A landscape with many valleys, sampled at points; each row gives a point and its height.
From any point a ball takes the steepest step (drop divided by distance) to one of its 2 nearest points. It stops when none of these is lower. Distance is the straight distance between rows; heights are no part of it.
Gude (h 40.8): [ 29   3   9 -26  -8   3  -3  -6 -16 -38   1 -25 -18   7  34  35 -29 -61
   9  15  34  -3  -7  23   9]
sesen (h 54.7): [ -2  -5   1  -5  -3  22 -16  -3  41 -22  24 -33  10  -3   7  -5 -24 -34
  22   3   9 -28  -8  45  -5]
mifa (h 41.2): [  4 -17  25 -40  17  -4   1  -2 -29 -44  -2  30   2  20  28 -36  -2 -15
  22   1  -3 -19  31  39   1]
tel (h 43.6): [-27  12 -19 -19  41 -30  21   7 -63  -8  18 -37 -13   7  35 -20  -1  -2
  -5   8  25  -3  -3   8   4]
kifo (h 23.7): [ 63  11  -3 -22  -3  23  -5 -17  35  12 -25  10 -16 -12  46  20  16   5
 -24  33  23  42 -16  -5  10]
vulo (h 45.3): [-20  11  -9  23 -25  34  33  18  40  -8  21  23  36  -1   4   7  -5   9
   9 -34  15 -20 -26  24   5]
rigef (h 29.2): [  0  25 -57  17   7  18  37 -10   6  43 -16  38   1   3   8  43  10  26
 -16 -18 -20 -22 -16 -40  -9]
Bok (h 49.2): [-38  -1  49  15   7  -5   5  12 -32   8  16   7   5 -50 -29 -18   2   4
 -12  -1 -32   6 -13 -12 -12]
sif (h 45.5): [-40   8  26   6  27  -2  35   4 -10  -8  -8 -33 -14 -42  34 -20  -2  -1
 -10  10 -19  10 -34  47  11]
kepaz (h 50.5): [  6 -45  10  15 -46   5 -16  -2  -4   1 -29 -20  -7  21  15  -4   7   8
   2  -2   9  22  -9  26   9]
sinu (h 33.4): [ -2   4  29 -20   5  -1   5 -14 -25 -38 -17  -3  -4  10 -12 -18  -9 -48
  18 -18 -38 -19   2  41  21]
gegit (h 36.8): [-19  -4  30  -3  17 -18   9 -17  -9 -18  24 -26   2 -43 -11 -41 -23 -15
  -2  11 -46  13  13 -31 -42]
Tipo (h 45.2): [-32 -36  52  40 -20 -20   5  11 -22  11   2 -21  -9 -18 -20  20 -23 -13
 -10 -23 -27  32   6 -13  21]
lirip (h 35.8): [  3 -17  37   2   3  17 -20  31 -18  -7   9  37   9 -14   9  15 -18  -7
 -11   7  27  17  16  -2  27]
vav (h 50.6): [  8 -10  -4  -2  16 -19 -46   0 -12   8   0 -35 -19   4   3  33 -37 -42
  -2  16   8 -11  16  -9  12]
dis (h 26.3): [-25   7 -14  -3 -23   2  73  -8  17  -9  -7 -21   5   3  22 -13 -18  36
 -10 -25 -14 -26 -28  32  16]
dav (h 71.6): [ 12  26  29   4  30  23  36  -1  12 -27  18  -3   3 -39 -18  -1 -23 -21
   2  17 -11  -5   9  -9 -25]
sar (h 30.9): [ 10  18 -23  12  10  -2  26  17 -15  27   4  19  -3   2  29  41  11  11
 -21   2  35  39 -17 -51  12]
vofog (h 53.0): [-15 -22   8   4   7 -23 -22 -12  37 -23  15 -63  -5  -1  13 -27 -12 -37
  31  10  -6  -4 -17  45 -18]
kifum (h 47.1): [-29   3 -17  13 -16  35  36  17  28   1  -7  25  15   1  16   8  23  30
  -1 -11  16 -25 -29  45  18]
nit (h 41.9): [-23 -20  33  17  50 -31   1   4 -42  -5 -10 -23 -22  -3 -24  -9 -12 -32
   3   4 -27  16  13   9  23]
kad (h 20.1): [-48  17  -8  -1 -17 -10   5 -12   5   4  23 -25  24 -28  26 -28 -18 -12
  10 -10 -33 -39 -30  33   6]
Mumes (h 23.6): [-40  20 -16 -19 -17 -12  42  -8   0 -11   0 -16  13  -2  32 -23 -31  11
  -1 -29 -35 -45 -44  34  36]
lonus (h 13.1): [-15 -14  10  -2 -18  -2  11  11  48  14  13  19  14 -58  44  13 -31  44
 -43  26   7 -11   7 -17 -10]
Tazof (h 57.8): [ 24  -9  -1  -7   4 -16 -47 -21  46 -17  13 -19   2   0   2 -25 -47 -15
  12  25  -2  -8  22   2 -23]
tezil (h 61.7): [-18 -40   6   0   0 -34 -52   7  20  27  -3 -12  -4  -7  32 -15  -8  27
 -22  45  25   7 -21  23  -9]
Nisog (h 51.3): [ -6 -35  19  -4  13 -13  -1  -5  32 -42   7 -41   5   0  10 -34 -16 -11
  18  26  -2  21  -8  27 -34]
rono (h 52.6): [-10 -37  17  32 -35   7   2   8  10  21 -22   7   3  13  42  -1  24  40
  -6  -3  25  44 -13  16  25]
Nibon (h 68.3): [ 21  24 -36 -15 -22  15 -52   2 -27  38  -4  36  -5  -5 -39  30  31  -8
  -5   8 -18 -15  21 -34  -2]
neron (h 49.9): [ -5 -12   7   3  13 -14 -42   5  27  13 -22 -18 -17  20  -7 -19  48  29
   6  39  40  13 -14  30 -34]
falan (h 47.0): [ 18 -34   2   3 -21   5 -17   4  29 -56 -11  21  11  -1 -57 -27  12 -22
  36 -14  -6  51  21  18 -11]
nozes (h 40.4): [-36  18 -26 -39 -31   5  12   2 -23  -1 -12 -29 -12 -40  46  18 -26 -19
 -30  13 -11 -28 -43  35  23]
Bam (h 16.6): [ 27  -8   6  -8  47  -2 -21  14  18 -24  17  33   7  19 -10 -21  -9   4
   5  19  23   8  47   5  -3]
todu (h 13.4): [ 12   1   2   0  75 -13 -16   3  -1 -19  16   1 -10  24 -20 -18  -8  -5
  10  23  -1   7  44   2 -20]
forad (h 11.2): [-19   4  10  40  24  -2  43 -10  -9  32  -8   9 -16  -7 -27  13  17  37
 -17 -22 -42 -26  -9  -4  -1]
vup (h 43.4): [ -3 -26  40 -14  20   0  -6   0  -2 -51   8  17  10   7   2 -28 -30 -21
  24  -2 -25   7  38  19   6]
Tak (h 4.0): [ 24 -28  56  -9  33   2 -14   0  14 -44 -29   7 -25 -16 -46   8 -21 -47
  18  16 -19  29  46  12  12]
zoroz (h 23.4): [-55  30  12   7  17 -20   7 -16 -14  -1   3 -13  16 -26  24 -52 -19 -13
  11  -4 -50  -9 -21  29  19]
gose (h 66.1): [ 35  23 -19 -12 -34  15 -70   1  13  34  -6  26  -7 -22 -31  26  41 -30
  -5  12  15   2  -1 -30 -13]
bama (h 35.7): [ 14  16 -17   2   5  22 -20  12 -30  15  10  18  -2   0 -19  51  -6 -22
  -2  -3  17   2  11 -42  20]
Beba (h 72.5): [-18  36  30   2  39  13  31  13   1 -14  35  -4  14 -59 -11 -29 -10  -9
  -8  16 -19  -5 -10   3 -31]
Vonek (h 21.5): [  7   7 -35  14  13  -5  41  -7  34  26  -9  50  17  13  41  16  35  48
 -11 -48   4  -1  -2 -33  -6]
ronu (h 60.8): [  5  10  19  31 -20  -6  14 -10   8  12   1  27  13 -12 -50  17  15  12
  -6 -52 -23   7  27 -41  -6]
Bebod (h 13.3): [ 21   2  20   4 -49  22 -22 -12  10   7 -24 -11  -1 -10 -12  48 -36 -36
   6  -3 -16  -1  13  -7  27]
Doko (h 35.1): [ 19   9   1 -25   5  -8  14 -28 -23 -54   2 -37 -10  14 -16 -27  -5 -41
  30   7 -18 -10  11  15 -32]
kagub (h 38.4): [  0   2   9 -33  14 -12  -6  -3 -53 -26 -20  22  -4  22  19 -12  26 -14
  15   3  -3 -39  14  43  16]
voviv (h 60.4): [-15   3  -1  12  -7 -25  13  17 -59  17  25 -21   3 -10   1  10 -26  -1
 -16   3   6   4   0 -43   4]
mefil (h 55.9): [-10 -36  13  18  11   0 -36  19   1  26 -23   8  -5  39   0   6  29  24
  11   4  38  33  13  22  32]
Gizi (h 16.7): [-25 -10   0 -18 -29  -7  28  22  -4  -4   5  12  -4 -54  54  18 -25  37
 -44   8   8   5  -1  -9   8]
neni (h 62.6): [ 20   7  27  27  -2  -8 -33   5  44  43   4   6   0 -25 -35  14  -8   7
 -18  -4  -5  26  27 -53 -12]
nusu (h 23.2): [-19  -5 -46   1   3  12  42   9 -19  36 -36  17 -13  29  28  33  -6  38
 -10  -4  -3  -8 -10   0  24]
Sobuv (h 46.7): [-25  15 -32 -15  46 -29   4   3 -38 -11  22 -46 -10   9  40  10 -25 -34
   5  -3  -7 -23   2  13  18]
silaf (h 20.8): [ 65  23 -21 -25   8  32  16 -18  40  -1  -4  13  -9  -9  46  26  -5   1
 -17  30   5  11  11 -24   9]
rulap (h 41.8): [  6 -12  13  -4  -2 -21 -28  -9 -29  -8  20   2 -10 -13 -18 -45  10  20
   2  39 -19  21  27 -17 -45]
peli (h 73.9): [  3 -12   0 -15   1   7 -28   5 -10   3   7   7   0 -12  16   1 -13  -2
  -1  14 -10 -28  18   3  -4]
Vola (h 66.2): [ -9  -6 -34 -58  -3 -16  -2  -1 -32 -25 -15 -21 -14  38  40 -17  11   7
  24  12  40 -30  16  22 -17]
lakur (h 17.4): [ 29   8  -4   6  20  19  38  -1  35   3   6  62  18   5  48  -2  16  48
  -8 -17  14  12  12 -23   7]
nadu (h 55.7): [ 21   1   2  52 -12 -21   0 -14  40  18  11 -14   5   4 -34  -9  40   3
  -1 -26  -3  64 -12 -46 -15]
soz (h 35.5): [-23  19 -55  19  19   1  33   6  24  13  23  16  18  13  11  29 -21  26
   0 -31   3 -41 -10 -13   2]
suse (h 37.7): [-10  21  -5  -4  21  20 -20  16 -54  20   9  20  -2  -2 -45  43  -9 -36
  -9  -9  -4 -28   8 -19  27]
kige (h 72.3): [ 12   2  -9 -17  -1  -8 -59  -6 -12   8  -8   1 -18   7  -7  15  23 -14
  -4  27  -2 -39  16  10 -17]
matu (h 4.6): [ -7  23 -14   5 -36  22  16   5 -19  17 -16  24   4  13 -36  42 -13  17
 -13 -29 -25 -40 -47  -8  30]
bibi (h 20.0): [ 19   4 -21  -8  54 -12 -23  14  28  -1  29  20  19  31  23 -20 -23  19
  -8  25  37   3  28 -19   5]
davod (h 25.7): [-11  26 -38  26  -1   3  40 -16   4  35 -13  45  14  15   2  31  28  49
 -11 -57  -2 -19 -27 -32 -12]
bes (h 59.2): [-10  15  -7   4 -20  19 -17  12 -27  -2  -1 -14  -3  12 -38  16  33 -26
   8  -2  27  -8 -38  31  -1]
pipap (h 23.9): [-17   0  11 -16  21  -7  -6 -13   1  -1 -23  -3 -18   5  26 -24  45  15
  10  21 -22 -39  -2  59 -28]
Dibe (h 23.0): [-12  -1  -8 -27  -7   9  45  -4  -3  -6 -17 -15  -8  -3  26 -21  15  36
  -1  13  -2 -19 -21  44   4]
dop (h 29.6): [ 54  10 -20 -11 -17  26 -13 -32  46  -4  -7  -9  -2  13  17 -12  29  10
   4  20   7  12   6  -3 -26]
Pater (h 58.9): [ -1  13  -4  10 -10  -3  11  -7 -65   5  18 -39 -11 -21 -17  10  -9 -26
 -10   5   0   8 -13 -42 -18]
Kem (h 29.5): [-37  12 -15 -14  50 -21  18   0  -1 -17  34 -30   4   2  17 -51   1   4
  17   8  -8  -7  11  14 -24]
moru (h 49.0): [-16   1 -24  14 -35  49  20   8  42  25 -34  14   6  14  13  18  39  21
   7 -20  19   0 -26  29  18]
simuk (h 30.8): [-13 -24  26 -16   1 -25 -34 -11   5 -25 -17   2  -9 -13 -24 -10  -1 -50
  19  -4 -41 -17  21  44   2]
bog (h 11.5): [ -4  10 -25 -47  22  19  39  17  -6 -33   9   9 -17  -4  43 -12   3  37
 -29  28  38  12  19  24  -5]
Nagad (h 37.8): [-14  19 -32 -27 -15  -5  55   4 -67   8   7   1   0  15   4  -1 -10  33
 -17 -10  11 -20 -23 -18  12]
Mulod (h 19.1): [-35 -15 -16  21   1 -12  38   4 -35  37 -22 -15 -10  24  14  14   2  43
 -13 -16 -10  -9  -3 -14  17]
zup (h 47.8): [ 18  12  15  32 -25   8  37 -22  35 -21   6  -8   9 -29 -52  -6  -4  -3
   8 -27 -22  18  -9 -21 -40]
meve (h 35.3): [  4  24 -31 -21 -39  10  25  -3 -60  14  -5  25   5  21 -19   9   4  34
  -5  -7  11 -18 -43 -22  14]
balog (h 52.3): [-20 -11  42  -3 -30 -21  -3   9 -51   2  -5  37  12 -17 -61  -8 -23  -4
  -8 -40 -48  -4  12 -13  38]
fide (h 27.4): [  2   9 -44   4  16  16  30  19  13  29 -18  31 -10  10  42  54  -5  11
 -14  -5  10  21 -11 -19  26]
vatan (h 43.5): [-26 -27  36  35  12 -11  32   5 -17 -16 -11 -17 -16   2 -26 -10 -23 -12
  10 -23 -47  25   3  10  24]
Besin (h 61.9): [-15 -24   2 -14  35 -38 -42  28  -9  11   3 -17  -6  39  13 -14  11   3
  -3  39  68  19  -7  12   1]
Dupif (h 32.4): [ -8  10 -18  -8  37  -8  24 -14   0 -47  28 -23  11   1  -4 -47 -12 -22
  32   4 -26 -15   5  11 -37]
feg (h 19.2): [ 38   6  12   1 -53   7   5 -34  39   7 -21  -8  10 -35   3  25 -27  -2
  -1 -20 -29 -11  35 -40 -17]
gek (h 52.5): [ -2  -4  -3  33   8  11   3   9  41  17 -11  -8   4  19 -14 -14  44  36
  20   2  24  26  -2  18  -4]
nereb (h 75.4): [ 12  -3 -22 -14 -11  16   0   0  -1   6  -7   9  -8  -6  37  35 -40 -13
  -6   8  -7 -20  11 -10  11]
vak (h 45.1): [ 17  18  -3  23   3  22  52  -9  19 -20  17  31  24  20 -24 -25  13  14
  19 -32  -2   3   9  -2 -14]
Badab (h 57.1): [ 27  13  -1  21  -3 -25   0 -12  21  26  23  -6   1   7  13   1  35   6
 -15 -20  12  57 -21 -78  -7]
karig (h 50.9): [ -9  -2  40 -14 -20  -3  -7   8 -44 -11   3  24   6 -28 -43 -15  -6 -10
  -3  -9 -27   3  16  -4   2]
kemat (h 40.7): [-31  16 -35 -29  14  -6  55  11 -55  -6   2 -36 -10   1  29  -7  -6  17
 -19  -6  25   4 -11   1  18]
dag (h 76.7): [ 34   9 -50 -23   3   8 -24  -6   4  -6  -4   2  -8  26  32  38 -20 -27
  11  10  17  -5   9  -3   4]
vife (h 13.8): [ 10  -5  23  29  15  -5  24  16  22  -2  25  44  24   4  18 -10   2  44
  -7 -18  16  26  19 -36 -10]
vinuf (h 32.5): [ 27   9 -26  -3 -17  29   4 -31  10  10 -20  -9 -10  12   4   0  24  24
   0  11  -2 -25   1  11 -11]
gepef (h 46.6): [ 22  21  -7  25 -10  27  34 -27  32 -23  11  -1  12  -7 -31 -20  -3   3
  12 -12 -20 -10  10 -11 -32]
moko (h 48.9): [-10   1  -8  -4  25  -9 -15   3 -21  -6  22 -28  -8  10  -2  23 -31 -60
   9  -7  -5 -23   5  -1  25]
Muko (h 38.8): [ 40   7   0 -16 -26  20   5 -22 -13 -32 -16 -24 -14  18   2  37  -3 -50
  13   8  15  -5 -12  19  -1]
vut (h 30.4): [  0   3  -3  30   3  33  16  16   5  41 -27  42  -8   5  21  66  -2   9
 -21  -6  -9  13 -21 -11  37]
gozup (h 54.3): [ 14   6 -23  37 -17   1 -12 -12  46  26  -6 -32   4  25 -16 -13  46   8
  18 -19   9  32 -10 -16 -14]
vef (h 54.2): [ 28   0 -16  17  -7 -18 -43  -9  14  18  19 -27   6  22 -27   9 -14 -32
  -2  -1  17  37  10 -36   5]
dopot (h 23.3): [-14  -7 -25  -4  35 -14  -9  20   9 -12  37  -4  14  15  26 -14 -26  13
   1  12  38   6  12   1   2]
tafu (h 34.7): [-23 -16   3   9  -4 -27  25 -18 -21 -28  17 -36   3  -8 -14 -52 -17  -9
  19  -3 -57  18   9 -16 -24]
lere (h 58.0): [ -6  19  11 -19  -7  17 -17  -6 -14 -20 -11 -10   2  12 -25  16  31 -47
   4   6  13 -43 -30  48 -11]
vul (h 48.7): [-20 -33  18  19 -45  -4 -25  -1 -10   3  -2 -38   0  -6   5   3  -8 -24
   5   4  -2  12 -23  21   9]
kevi (h 47.2): [-14 -41  13 -21   6 -25 -20   6   0 -17 -12 -16  -1  22  19 -57  26  20
  24  30  27  19  10  30 -32]
lato (h 37.9): [-10  16 -13 -33 -19  10  22 -10 -35   1  -6 -13   3 -27  14   9 -15  -4
 -26  10 -23 -31 -37  12   0]
sazo (h 70.4): [ 14   4 -48 -26 -12  17 -67  -5 -21  22 -20  32 -15  11  -7  16  24   0
   0  16 -11 -39  23  -5 -17]
mited (h 65.4): [ 18  10 -27  -8  42 -16 -23  -1   8   0   7 -28 -16  56   4   7   7 -27
  25  12  68  15   3  -8   5]
Pov (h 59.3): [ -1  -6  -7  24 -34 -19  13 -31  -5  15  -9  26   9   5 -39  10 -15  32
 -13 -57 -36 -23  19 -25  -5]
bovo (h 12.2): [-35  19  -8 -20 -31  25 -22  20 -24  18  11  17  24 -34 -18  28 -26 -27
 -12  -3  -6 -50 -38  -4  17]
Tuf (h 30.7): [  5  16  11   9  -7   5  42   5 -60   0  24  37   7  -1 -37  -6  -3  28
 -19 -30   3  -2  10 -27   1]
Zezez (h 68.2): [ 20 -12  -6   2  31  -9 -27   0  28  22 -14  -3 -12  19  24  19   1  13
 -10  34  38  14  -5  11   8]
palup (h 57.7): [-22 -10   2  25 -24 -27  33 -20 -17  -2  -1   6  12  18  -8 -14 -28  34
  -2 -56 -38 -26  -2 -16   2]
nup (h 75.3): [-10  30  10  -3   7  -7  33 -10 -51 -17  21 -10  12   0 -68 -46  13  16
   0 -15 -28   0 -12 -18 -14]
Gora (h 10.0): [ 18   9  19  -3  43   4  -3  -2   9 -36   7   3 -10  -2 -53 -23   6 -23
  15  12 -15  11  41  -8 -20]
mufip (h 47.4): [-16 -16   4  -9   9 -14 -48  15  -9   9  -1  -8 -14  -4 -12 -29  48  14
   1  33  17 -10  -5  15 -46]
tagi (h 28.1): [ -9 -17  22  -3  20  -7 -29   1  20  -8 -13  -9 -10  -3   2 -19  16 -17
  13   9 -38 -30  10  51  -2]
raba (h 62.7): [ 14   0  17  18 -20  26 -31  17  15   5   4  30  14 -12 -34 -10  52  -1
   6   5  24  37  -5  12 -10]
rut (h 61.3): [-26  -5 -14 -20 -15  -8 -28   9 -45   4 -13 -22 -13  11   7  18  29 -19
  -3  21  42 -15 -27  23   0]
Pakan (h 39.3): [ -8 -20   4   0   1 -24 -24  -3   3  -2  34 -22   1 -22  -3 -47 -12  17
   1  22 -22   5  14 -26 -52]
venol (h 59.7): [ -8 -39  13 -21   3 -25 -52  16  -1  19   5   9  -1   8  32 -22  -4  31
 -16  40  56  33  -4  15   3]
ses (h 45.4): [  6 -32  28 -22 -11  11 -32   0  10 -41  -5  39   9  -7 -41 -28 -10 -18
  23  -1 -15  25  44  18  -7]
zuked (h 49.5): [-37 -32  11 -16   3 -21   2  -2  11 -36  -8 -30   5  21  18 -60  11  -1
  40   9  -4  19  -6  36 -27]
pir (h 57.2): [  6  15 -13   2   5 -10  -1  -7 -24  -2  21 -61 -15 -19  -4  14  -2 -22
  -9  21  19   1 -23  -1 -29]
lavup (h 70.7): [ 21  21   7  20  42  30  27   5  12  -9  13   0 -12  -7  -9   9   0  -9
  -2  17  19   9  -2   7  -7]
ges (h 7.3): [ 43 -10  34 -16  -4  11 -21  -8   5 -18 -39   3 -31  -8 -32  36 -14 -57
   4   1 -13  15  54  20  20]
Lum (h 38.3): [ -8  19 -59  22   2   7  23  11  57  15  20  12  21  20  36  23  -8   8
  12 -30  15  -9 -14 -23   3]
fivut (h 74.4): [-22  34  16  -8  24  -7   6   1 -40 -19  19 -11  -1 -15 -51 -42  16 -18
   7   5 -14 -16 -14   6 -23]
zap (h 32.9): [  3  20   1   0 -38   2  17   2 -74   7   8  14  14   6 -46   0   6  23
 -14 -21   5  -3 -20 -29   3]
Gebeg (h 51.0): [ -4 -11 -21   8 -19  22  -4   9  29  23 -37 -11 -11  25   6   7  51  28
  18   2  33   0 -16  37   6]
Torig (h 52.0): [-13  -8   6   8  31  -6 -11  -7  11  12 -32 -50 -28  20 -18 -15  44  10
  17  26  19   1  -6  34 -27]
zale (h 78.1): [ 33  23 -42  -2  -1  26 -11  -5  23   3 -13  -4  -5  30   3  29  23 -31
  23   2  16   9 -13  -9   5]
zirel (h 56.3): [  2   5  -8  -8   8  18  -2   0  25 -19   3 -17  -1  -8   2  30   1 -38
   9  16  17 -38 -25  41 -11]
peg (h 16.1): [ 41   7   9  13 -38  14   9 -35  26  22 -29 -16  -6 -18   8  50 -27 -22
   1  -7 -25   4  18 -35  20]
buba (h 56.1): [ 16 -19   2  -3 -10   6 -23  -4  64 -14   7 -16   9  -1  27  -3 -43 -21
   6  12  13  -5   8  28   2]
vedop (h 29.7): [-11 -10   4   5   3  -3  24  14 -25 -44  36  13  24  16  -9 -37 -14   1
  21 -19  22  27  14   2 -12]
Foz (h 63.9): [ 20  12  -3 -12  47 -29 -26  18 -16 -13  11   4 -11  49  10   0  16 -14
   5  20  76  24   9  -2  -1]
pofo (h 28.2): [ 12  21   6   8  -7  13  18  -8 -28   3  12  61  23 -12 -26  -7  -1  35
 -14 -21 -19 -26  31 -38  -5]
kato (h 39.9): [ -1   3  31  -1  36  -3 -10   9 -62   3  -7  -8 -19  -7 -34  18  -7 -37
 -12   3 -20 -13  25  -8  26]
binud (h 63.0): [-10 -30   3  20  -2 -17 -29  -2  41  44  -7 -28 -12 -14  18  10 -22  34
 -26  36  -2   7 -15  -6  -4]
kises (h 61.5): [ 12 -10  15  32   6 -22 -25  -9  54  37   6 -13  -1 -13  -2  18 -30   8
 -25  13  -3  20   3 -45  -8]
tola (h 64.3): [ 26  10   3  -5 -38  29 -51  18  13  12   9  33   9 -29 -13  14  27 -12
  -2  13  33   9  -5  -5  -9]
sas (h 35.2): [  9  22 -44 -21 -20  29  24 -16 -15  -8 -11 -22  -1   1   5   5   7   3
   1  11   1 -33 -30   4 -12]
pemi (h 49.1): [ 26 -20 -12   9 -47 -10 -46   6  41 -23   2  -2  15   5 -49 -21   8 -31
  32 -13  10  51  11  15 -11]
Niri (h 6.2): [ -1 -14  -4 -18   5  13  35  16  10 -26   7  33  -3  -7  55  -9 -10  48
 -29  16  16   7  17  19   4]
Pofi (h 54.9): [-20 -12  28  -3  -3 -30  21   3 -54  -2 -15   8  -8  27 -18 -29 -15  13
   0 -43 -53 -14   5   9  53]
raz (h 59.1): [ 23 -38  20  -4   6 -18 -31 -26  39 -13  -8 -27  -5  -4  -5 -23 -43 -14
   6  24 -35  24  33  -8 -17]
velaf (h 46.8): [-16 -44  38  44 -38  -8 -20   6  17  33  -9 -24  -2 -19 -11  28 -16   0
  -2  -7 -12  18  -9   2   9]
lada (h 43.2): [-32  -1   8 -10   5 -12   4  -4 -14   3  -5 -42 -17 -39  51  -1  -9 -20
 -25  17 -14 -14 -35  46  19]
rapa (h 14.9): [-41   2  -7  21  16 -20  34 -10 -28  35   1 -19  -6   2  -4   0  -5  36
 -19 -21 -50 -41 -21  -1  30]
Nalo (h 41.1): [  1  15 -34  17 -18  -2   7  12  44   8  31  50  35  19  24  21  11   0
   4 -58  18   5 -15 -43  15]
bubo (h 4.7): [  0 -35  27  11   0 -17   9   1  25  12   6  19  -8 -15  33  -1 -38  46
 -16  -6 -26  -9  51 -29 -10]
rofan (h 9.1): [ -7 -27  30   1   1  -3  13  -6  49   4  11   3   7 -46  33  -6 -33  30
 -17  18 -19 -13  18 -13 -19]
nek (h 10.4): [ 38   2  19 -10 -25  31 -24 -16  -5   7 -46  -2 -12 -18 -30  49 -11 -41
 -15   0 -22  -8  35   4  24]
dez (h 63.7): [-28 -10 -40 -45 -32  -5 -13  13 -31   2 -10 -18  -8  26  36   1  10   0
  19   2  47 -18 -17  19   4]
fonup (h 47.5): [-50   2  44  17  32 -17  12   6 -18  14   5 -16  -7 -58  16 -31   5   6
 -15  20 -47   9 -21  14  -2]
lekig (h 61.4): [  7   1  13  20 -30  13 -20  22  23   0  21  27  28   8 -14 -17  54  -9
  18 -26  30  45 -15 -10   9]
zirar (h 11.7): [ -6 -13  -2 -37 -14  17  24  24   9 -12   4  34  -4 -37  60  21 -32  15
 -35  22  26   4   7  15  14]
vog (h 52.7): [ 26  -1 -11  -2  10 -25 -62  -5  12  23   0 -19  -5  15  -3  25 -34 -28
 -12  24  34  15   5 -39   1]
vope (h 73.5): [-36  37  24  -1  55   2  16  -2 -26 -16  14 -14  -5 -48 -24 -25  25 -18
  -8  17 -25 -10 -28  16 -22]
kuf (h 69.7): [ 10   4  -2  21  27  21  17  13  14  10  -6  -6 -12 -10  18  19  13  18
  -9  19  19   9  -8  21  17]
vavog (h 58.5): [ 28  -1  -8  -5 -29 -14 -15  10  21  25  18  17  13   9  25  15  36 -11
 -10 -13  18  45 -41 -66  23]
Suf (h 66.8): [ 30  11 -29   5  41 -10 -23  -1  47  22 -11 -19   5  53  20   9  -2 -15
   1  14  44  25 -21   1  21]
gomo (h 26.9): [ -3 -26  14  13  14 -13   4  20   6 -29  38  -2  16   7  10 -22 -30  12
  14   4  21  36  19 -11 -12]
fara (h 22.4): [ 22  18  20 -14 -38  26   5 -10  34   3  -1  33  27 -39   7  21 -21   6
  -4 -11 -16 -27  43 -45 -16]
vez (h 43.3): [  9  19  -8  23 -10  22  34   4  40 -11  25  45  42  23   2   2   9   6
  18 -53  24  -3  -8  -8   5]
tep (h 8.3): [-13  29  -8 -11 -26  12   6  17 -11   8  12  39  28  -2 -33  30 -31 -15
   2 -36 -13 -51 -23 -22  35]
Vob (h 9.7): [  3 -14  16  30  -1 -17   6  -2   8  11  15  45   2 -20  18   1  -8  50
 -16 -21  -1  -5  32 -44 -20]
dozu (h 7.1): [ 24   2  43 -21  39  -5 -22  -2  27 -39  -3  -1 -16 -22 -40   4 -12 -47
  18  22 -15   1  38   8 -27]
Sizo (h 16.2): [-57  31  -4 -20 -13   0 -10  11 -18   0  32  -3  25 -32  -4  -7 -26 -29
   2 -16 -18 -48 -45  27  21]
Zipe (h 60.0): [ 14   5 -12  -2 -54   9  -4  10  19   6  13  20  28  14  17  -4  61  -2
  15 -35  26  37 -40 -38   8]
Dap (h 25.5): [ 19  15  15 -25 -34  18  12  -2 -10  -6   4  52  27 -19 -22  -5 -31  13
  -3 -24 -20 -42  40 -23  -2]
Romek (h 26.2): [-60  21   3  -2  38 -20  13  -8  -8  -7  14 -22  12  -3   6 -73  -3  -2
  35  -5 -32  -6 -11  24  -8]
tana (h 55.4): [ 19   1  -3  18   0   4 -16  -3 -18  17  -5 -51 -21   0 -16  26  22  -9
  -2  23  23  32 -20  -6 -16]
fero (h 8.1): [ -7  27  -8  34   3  11  41  -1 -14  29  -9  10   3  10 -52  18   8  36
 -19 -27 -22 -31 -32 -11  13]
vade (h 57.9): [ -5 -42  32  -4   9 -12 -29  24 -17   3 -14  18   0  26  34 -10   2  34
  -2  19  39  34  17  14  20]
kan (h 62.0): [ 15   4  16  35 -15 -25 -11   2  18  32   3  24   4 -41 -61  15  17   1
 -11 -42 -11  35  30 -61  -6]
Dinu (h 60.2): [ 19 -31   6  16   0 -33 -41 -29  59  25   2 -30   0   1 -18 -13 -33   2
  -4  16 -26  28  28 -26  -6]
suk (h 16.3): [ 18  21 -39 -37  13  20  23   4  19 -28  10  -4  -6  -6  50   7  -3   7
 -24  37  34  -1   6   6 -13]
big (h 54.4): [  8 -38   3  28 -17   0 -27   9  30  34 -27  19 -12  34  16  21  37  20
  -1  -6  15  38   1   8  43]
Mor (h 37.0): [ 37  13  -2  -3 -10  24  23 -29 -14 -41  -6 -27  -7  16  -8  -5 -10 -31
  17   9   5   1   6   9 -16]
Lar (h 44.6): [ -1 -30  24 -23   8 -31 -47   0 -16 -23  -3   1  -9   3  -2 -49  31  24
   9  42   3   6  18  16 -48]
tolap (h 56.2): [-20  -7  20  -7 -29 -28  35 -15 -28  -9  -9  15   4  22   1 -32 -31  31
   1 -39 -49 -32 -20  20  39]
lufeg (h 53.8): [ -2   7 -13  16  13   6   6  -9   5  28 -29 -63 -27  16 -12  18  46  11
   6  23  25  17 -26  13 -15]
laset (h 26.5): [ 56  13  -8 -26 -12  26 -22 -17  32   4 -42   1 -21  14  29  12  43   0
  -1  30  14  19  -3  15   0]
Delam (h 19.0): [  6  15 -14 -29  17  17  37 -14  -3 -16 -39 -14 -16  20  22 -32  39  26
  10  17   5 -44   2  50 -20]
Pif (h 32.3): [ -2  14 -40  25  -1  18  11  10  13  26   7  33   6  -5  -5  41 -13  11
  -7 -24 -28 -40   4 -31   4]
dasem (h 35.6): [ -5  -5  23 -22  26 -14 -14  -5 -46 -19 -31  23 -14  31 -26 -16  12 -27
  13 -15 -31 -22  21  48  23]
mema (h 33.3): [ 23  23 -18  13  -9  15  17   7 -33   7  15  12  -2   2   8  41  -3 -22
 -10  -5  22  32  -9 -53  14]
muzus (h 32.6): [  2 -25   4   1  -4 -16  25  -8 -25 -29  11 -10   9  23 -13 -41 -19   7
  24 -14 -28  16  25 -11 -17]
doget (h 33.1): [-12 -12  13   4  -6  29 -16  24 -10  20 -14  43  -3  -7  11  47  -4   3
 -19   4  15   0 -13  14  42]
Vefa (h 53.6): [-26 -22  26  26  -5  -9  12  16 -41  16 -11  17  -4  16 -52   4  -5   2
 -12 -39 -32  -8  10  -1  47]
nubi (h 79.0): [ 45  35 -28 -12   6  33 -29   5  36  14 -15  -2   4  33 -15   8  68 -23
  22   1  34  17 -17 -14  -5]

Where does a ball stop that starts at each point below?
kuf: fide
sif: Niri
big: fide
vef: Tak
Nalo: bubo
vog: Tak
Pakan: Tak
Mor: matu
pemi: Delam
kan: Niri
